Each row is a point on a tangle of strands that fork, close into loops and nearly touch. The rows are in no order.
(in the rows, 100 means zero)
Two points are linked if the straight distance between their rows is under 93.4. Some points are linked to none.
Q_559: 126 124 63 113 101 100 99 68 109 70 98 90 116 102 111 83 88 109 97 84 80 103 79 106 81 119 122 117 88 72 77
Q_975: 106 109 107 102 86 86 112 94 111 82 135 124 126 101 98 107 109 95 126 121 97 101 94 102 84 114 135 126 98 114 112
Q_216: 108 84 122 111 103 147 115 106 102 112 102 114 85 100 105 151 86 104 109 92 112 107 111 80 104 70 63 69 92 146 124
Q_757: 99 103 115 64 91 88 79 115 103 111 110 70 105 98 88 83 106 89 107 84 102 121 107 98 117 118 94 138 100 101 116
Q_21: 109 87 114 78 120 102 81 107 91 140 85 89 89 95 94 116 110 106 104 84 93 142 139 115 123 85 60 105 99 121 103
Q_178: 110 88 110 149 94 62 110 106 111 95 110 123 85 94 99 95 126 82 117 130 128 81 108 114 73 110 112 102 110 132 70
Q_755: 78 101 114 107 125 109 107 93 123 87 89 100 107 124 76 96 71 101 122 151 129 113 157 133 101 82 81 117 119 112 120
Q_952: 85 101 128 101 91 88 112 87 129 115 132 104 124 95 87 101 111 74 123 115 126 105 123 113 104 100 117 139 108 141 102
Q_640: 110 98 103 95 90 110 99 86 51 93 103 94 80 74 118 107 105 121 101 101 70 111 75 90 100 121 73 93 115 107 85
Q_691: 87 125 87 95 93 68 86 96 124 103 84 75 102 106 96 65 76 89 68 98 75 106 88 110 92 99 129 90 102 55 98
Q_813: 133 108 96 84 92 148 95 94 70 93 94 89 74 100 116 96 128 133 89 51 88 130 106 85 130 94 111 98 106 117 99
Q_402: 104 80 90 97 90 116 109 117 99 101 137 112 89 99 93 119 135 125 106 86 115 100 109 98 108 142 90 131 80 112 105
Q_215: 134 97 106 89 115 92 95 104 105 128 96 95 80 82 108 123 110 79 89 67 87 89 89 102 126 96 77 83 89 110 66
Q_227: 117 95 92 98 89 60 111 104 101 114 119 106 120 84 94 102 105 93 96 157 137 90 129 106 110 95 78 96 104 103 84
Q_486: 120 119 100 61 102 62 117 105 91 116 103 51 137 94 94 86 104 69 80 107 95 98 100 97 132 97 105 104 95 79 86
Q_235: 105 96 83 84 107 95 113 111 114 82 118 81 111 92 85 118 80 85 104 142 120 111 117 118 94 78 107 111 149 113 102
Q_473: 118 86 104 94 102 49 91 117 108 88 108 94 102 98 71 112 101 66 84 152 119 97 121 105 99 95 104 93 85 85 71
Q_383: 106 94 102 81 89 123 80 118 94 71 87 142 85 90 113 90 96 88 94 75 77 96 53 106 86 126 107 77 90 65 79
Q_569: 112 112 93 70 106 98 105 94 42 86 96 121 109 96 136 122 112 108 95 94 101 82 67 61 111 94 74 87 116 72 141
Q_588: 81 88 114 63 87 81 102 111 85 97 85 89 110 98 104 76 90 76 91 130 101 105 84 100 105 100 97 88 133 91 82
Q_423: 91 89 99 104 126 132 84 109 100 93 101 89 66 99 76 91 106 136 90 68 71 131 96 106 103 132 87 119 66 103 89
Q_182: 120 113 111 96 90 86 99 105 75 78 115 116 96 75 112 99 110 100 101 83 84 97 63 86 109 121 86 106 127 106 59
Q_730: 114 99 104 99 87 71 85 106 116 94 91 79 93 98 94 92 86 70 68 93 65 115 77 98 94 103 140 98 78 85 85
Q_711: 99 82 102 73 117 93 98 112 96 137 86 86 117 116 92 117 110 92 111 118 123 115 137 124 118 82 82 105 112 115 103
Q_378: 125 130 117 91 101 55 98 101 109 89 107 107 119 129 76 75 115 81 97 117 119 83 130 114 102 112 115 138 88 87 88
Q_45: 114 76 98 83 111 141 106 111 121 111 102 122 60 77 105 144 84 86 111 76 100 78 57 81 116 124 80 88 77 105 105
Q_382: 62 121 96 102 113 96 97 83 98 78 80 62 97 115 109 62 77 107 83 104 75 100 90 85 94 75 115 109 112 71 101
Q_288: 104 106 84 71 95 73 119 98 93 111 108 72 144 88 116 102 90 90 90 110 96 98 111 79 105 82 104 105 99 87 112
Q_129: 122 85 101 110 80 91 129 99 119 103 103 108 78 107 80 100 117 100 96 78 103 92 90 123 85 148 124 107 74 95 70
Q_458: 109 112 98 64 115 83 103 109 72 105 95 119 106 93 121 111 90 96 106 103 120 73 86 58 95 80 71 62 107 96 111
Q_441: 95 75 110 87 115 134 75 103 106 118 103 97 96 102 87 120 112 114 95 70 76 146 114 123 109 107 88 114 89 127 112
Q_872: 126 101 79 103 77 126 100 98 74 102 124 112 96 92 101 131 121 139 80 76 115 97 120 80 121 110 78 116 59 110 107
Q_451: 139 122 131 71 106 81 82 111 94 95 95 115 88 81 133 101 107 78 98 71 83 105 65 95 134 107 88 77 96 101 62
Q_335: 130 97 99 87 97 68 81 95 116 125 101 90 98 76 87 115 101 85 82 69 86 108 83 96 102 117 118 71 63 102 67
Q_946: 109 106 124 86 105 150 104 116 72 96 92 113 88 111 125 133 116 122 82 66 87 110 96 89 144 95 91 88 105 126 113
Q_175: 119 94 99 73 114 136 89 106 110 112 102 109 73 92 101 104 76 89 99 55 108 62 57 48 108 111 94 77 56 91 106
Q_794: 72 107 104 103 120 111 67 76 95 111 81 96 98 95 92 74 113 119 104 66 95 119 103 89 97 77 110 102 94 107 98
Q_848: 115 115 96 107 93 113 92 90 77 104 104 45 110 112 100 109 107 113 77 90 86 99 125 99 129 89 95 118 98 120 109
Q_297: 74 132 96 139 84 105 94 93 130 101 130 145 109 120 113 61 95 122 117 138 99 99 89 107 88 75 152 73 96 89 137
Q_921: 81 99 107 102 98 115 89 125 84 97 112 127 109 109 84 127 92 120 129 119 82 111 81 103 76 101 115 83 130 97 92
Q_20: 89 102 104 90 93 107 100 70 107 116 79 92 103 79 116 61 113 76 90 78 68 106 103 121 111 125 116 135 99 89 87
Q_986: 60 116 100 135 109 96 90 110 125 95 116 114 117 130 100 103 94 97 96 118 117 91 126 112 108 70 113 100 100 80 136
Q_688: 106 106 127 93 109 89 73 116 93 90 95 120 89 94 88 124 79 107 118 112 84 95 51 89 89 97 98 50 112 88 81
Q_508: 68 105 91 124 104 123 94 83 49 98 76 110 93 116 107 95 116 125 99 86 99 90 87 78 84 58 99 72 106 105 143
Q_573: 103 87 112 86 104 113 91 114 93 80 86 128 69 93 94 74 111 112 116 54 101 103 56 94 107 117 134 82 76 79 61
Q_863: 129 101 72 110 83 126 103 98 76 130 111 74 103 99 100 120 119 114 83 85 107 79 120 102 133 100 80 105 68 119 125
Q_23: 100 111 53 113 94 98 118 112 85 106 109 118 108 108 128 97 93 119 106 139 104 86 119 103 81 114 85 97 93 56 133
Q_817: 98 103 119 89 110 78 127 71 111 128 90 53 113 90 61 87 109 91 101 115 105 112 116 132 116 111 82 138 112 118 90
Q_859: 106 109 84 106 100 73 101 104 92 102 74 84 84 91 124 65 89 106 107 69 68 117 109 92 91 119 87 103 124 86 75
Q_337: 112 109 61 102 104 71 129 95 107 107 92 104 125 125 123 108 96 115 113 127 112 93 146 110 94 110 92 120 106 72 112
Q_741: 96 83 118 144 106 106 126 105 140 111 107 117 97 106 106 113 115 73 119 118 120 88 114 136 90 115 115 81 97 147 85
Q_131: 105 92 127 59 118 97 98 121 73 107 83 119 115 92 106 112 83 86 94 111 93 97 80 84 102 92 88 63 119 111 90
Q_428: 109 102 118 99 101 72 115 99 120 93 111 102 83 121 78 96 129 91 102 97 118 99 75 136 82 153 135 125 93 133 72
Q_197: 93 104 101 88 83 105 102 117 89 88 114 132 117 109 106 97 97 90 120 126 92 84 86 107 69 119 128 95 105 92 101
Q_773: 81 102 104 136 100 76 123 105 94 78 92 98 105 121 84 98 67 120 118 149 111 82 99 91 67 70 113 77 124 71 85
Q_60: 97 82 107 96 92 125 76 101 115 93 113 106 99 76 104 130 103 86 92 85 105 89 85 92 114 75 99 89 116 117 108
Q_732: 101 98 83 107 107 59 128 95 117 99 69 90 102 109 99 84 78 93 108 132 101 96 124 119 61 110 98 131 113 78 95
Q_505: 76 116 136 137 109 99 112 79 137 84 95 104 94 125 70 98 69 104 132 144 111 96 118 122 80 90 106 123 132 100 113
Q_714: 103 99 87 89 102 145 93 111 89 96 118 86 85 95 108 104 91 120 80 63 93 77 60 57 106 103 108 76 72 93 114
Q_914: 81 81 106 125 102 150 112 84 78 94 80 125 83 106 105 121 96 118 108 90 107 85 86 85 94 67 82 61 104 132 142
Q_898: 88 94 80 112 106 112 88 100 123 99 129 119 104 82 109 126 96 88 113 111 106 102 101 92 86 83 102 69 97 120 132
Q_294: 98 78 106 144 102 147 122 107 115 100 121 97 92 111 78 134 101 107 121 92 110 125 122 102 90 86 91 96 90 142 123
Q_584: 95 84 88 98 112 124 81 106 94 101 102 71 97 82 95 109 88 103 82 75 95 90 81 70 111 73 83 74 92 107 110
Q_187: 79 82 93 116 91 81 110 107 88 93 105 110 121 75 103 102 83 103 101 164 120 96 137 92 102 73 77 88 111 98 81
Q_491: 105 88 80 82 83 124 109 89 98 132 107 134 113 81 117 122 98 128 98 88 108 94 87 106 88 116 80 68 74 96 105
Q_513: 98 90 93 92 83 55 73 118 127 122 86 85 110 100 83 88 95 60 84 128 131 86 130 108 89 99 122 102 75 79 91
Q_947: 121 69 97 89 103 123 114 115 120 90 100 105 62 99 99 83 109 94 95 50 102 102 69 107 112 136 130 99 78 94 58
Q_752: 83 112 88 88 109 108 118 90 40 93 91 118 106 106 125 99 117 105 95 92 91 103 56 82 101 60 84 76 135 83 148
Q_761: 131 108 90 81 104 70 96 103 77 95 80 95 95 93 138 84 99 70 91 103 81 66 96 96 113 109 76 83 96 55 70
Q_18: 110 89 81 101 94 72 99 110 88 109 75 91 98 92 129 83 107 80 108 74 101 81 109 98 90 125 86 103 93 85 83
Q_803: 103 125 114 111 96 113 103 75 65 96 81 70 104 115 113 74 106 135 76 91 79 142 132 86 118 72 95 121 107 115 118
Q_289: 73 86 105 147 92 78 78 106 86 78 92 123 89 95 113 112 107 101 91 109 97 84 97 102 93 105 86 112 125 88 77
Q_209: 85 102 62 85 95 101 112 74 90 98 89 83 124 99 114 79 95 100 79 108 85 91 94 89 106 77 104 105 110 71 131
Q_822: 110 111 79 97 103 116 103 90 108 100 85 105 102 115 123 84 114 108 97 57 53 113 87 116 100 129 127 131 85 84 86
Q_802: 100 113 99 94 90 134 89 71 64 95 82 87 83 106 105 66 118 135 81 57 98 134 112 71 113 77 110 108 82 125 113
Q_641: 97 73 113 123 102 120 111 95 130 131 93 91 101 116 93 112 135 75 101 85 110 75 126 145 118 108 115 97 88 146 79
Q_464: 69 109 105 111 109 91 86 107 134 97 114 86 123 109 73 86 84 76 115 117 134 96 134 91 99 65 115 119 93 99 138
Q_456: 59 94 95 115 110 118 66 83 100 93 95 84 120 105 73 91 100 105 109 87 121 111 114 85 92 64 102 102 83 108 143
Q_746: 103 107 89 75 107 113 94 125 91 93 98 123 93 118 112 80 91 88 92 104 80 86 65 96 78 116 113 75 104 64 127
Q_461: 102 124 133 97 106 81 118 68 109 113 116 84 123 91 72 86 114 101 103 120 124 98 134 109 102 106 83 157 112 117 115
Q_42: 128 124 82 91 98 100 93 84 60 106 95 88 83 77 136 76 99 124 103 69 74 124 90 84 96 114 71 80 96 84 87
Q_598: 94 95 112 127 120 125 104 106 123 86 118 63 98 127 59 112 87 102 119 85 116 108 108 116 101 95 104 115 92 143 113
Q_191: 71 94 102 136 95 63 101 100 97 78 97 124 108 105 109 104 90 91 121 149 103 98 103 91 89 75 98 108 120 76 84
Q_84: 82 111 135 113 101 86 108 87 148 96 101 97 91 112 60 104 73 110 94 131 90 98 105 133 76 114 112 133 103 105 94
Q_936: 84 99 106 102 90 87 95 89 142 99 98 91 94 104 70 112 84 108 92 93 117 101 113 116 94 111 99 118 117 100 80
Q_563: 61 108 80 113 107 115 88 112 134 110 126 139 120 106 115 92 112 102 99 123 116 92 101 101 92 75 117 74 91 97 141
Q_778: 100 85 93 93 114 118 109 88 94 92 90 77 115 105 85 113 97 106 109 133 108 128 133 104 105 82 81 114 131 112 109
Q_668: 83 74 108 103 72 112 94 115 136 95 103 100 84 88 91 102 99 97 102 89 97 101 81 109 97 107 108 109 125 108 91
Q_815: 105 117 82 96 87 72 110 92 116 84 72 90 101 113 94 80 62 100 100 106 92 102 84 110 68 125 124 115 109 48 94
Q_477: 99 90 100 153 75 87 108 118 93 86 128 123 85 80 113 101 114 105 108 122 119 85 118 107 95 123 78 109 113 113 86

A fork is a point with three links, a tip a point with one. Leave the first point through the second and follow the links. Name the first fork or tip that comes.
Q_761, Q_18 -> Q_691
Q_131, Q_458 -> Q_598
Q_730, Q_335 -> Q_761
Q_598, Q_294 -> Q_131

A piece is all that can be reached along the links. How many separate loops has the piece of each point below (a circle has one, a figure eight two, a Y none), and how many tips (points with one link)?
Q_45 -> loops 0, tips 6
Q_473 -> loops 0, tips 3
Q_182 -> loops 0, tips 4
Q_952 -> loops 0, tips 4

Name the points in between on the shortest way along the links from the first point to the second, in order.
Q_42, Q_732 -> Q_640, Q_182, Q_451, Q_215, Q_335, Q_730, Q_691, Q_815
Q_794, Q_711 -> Q_456, Q_464, Q_986, Q_563, Q_898, Q_60, Q_668, Q_936, Q_84, Q_505, Q_755, Q_778
Q_197, Q_598 -> Q_921, Q_688, Q_131, Q_458, Q_569, Q_752, Q_508, Q_914, Q_216, Q_294
Q_817, Q_428 -> Q_461, Q_952, Q_975, Q_197, Q_746, Q_383, Q_573, Q_947, Q_129
Q_45, Q_872 -> Q_175, Q_714, Q_584, Q_60, Q_898, Q_563, Q_986, Q_464, Q_456, Q_794, Q_802, Q_803, Q_848, Q_863
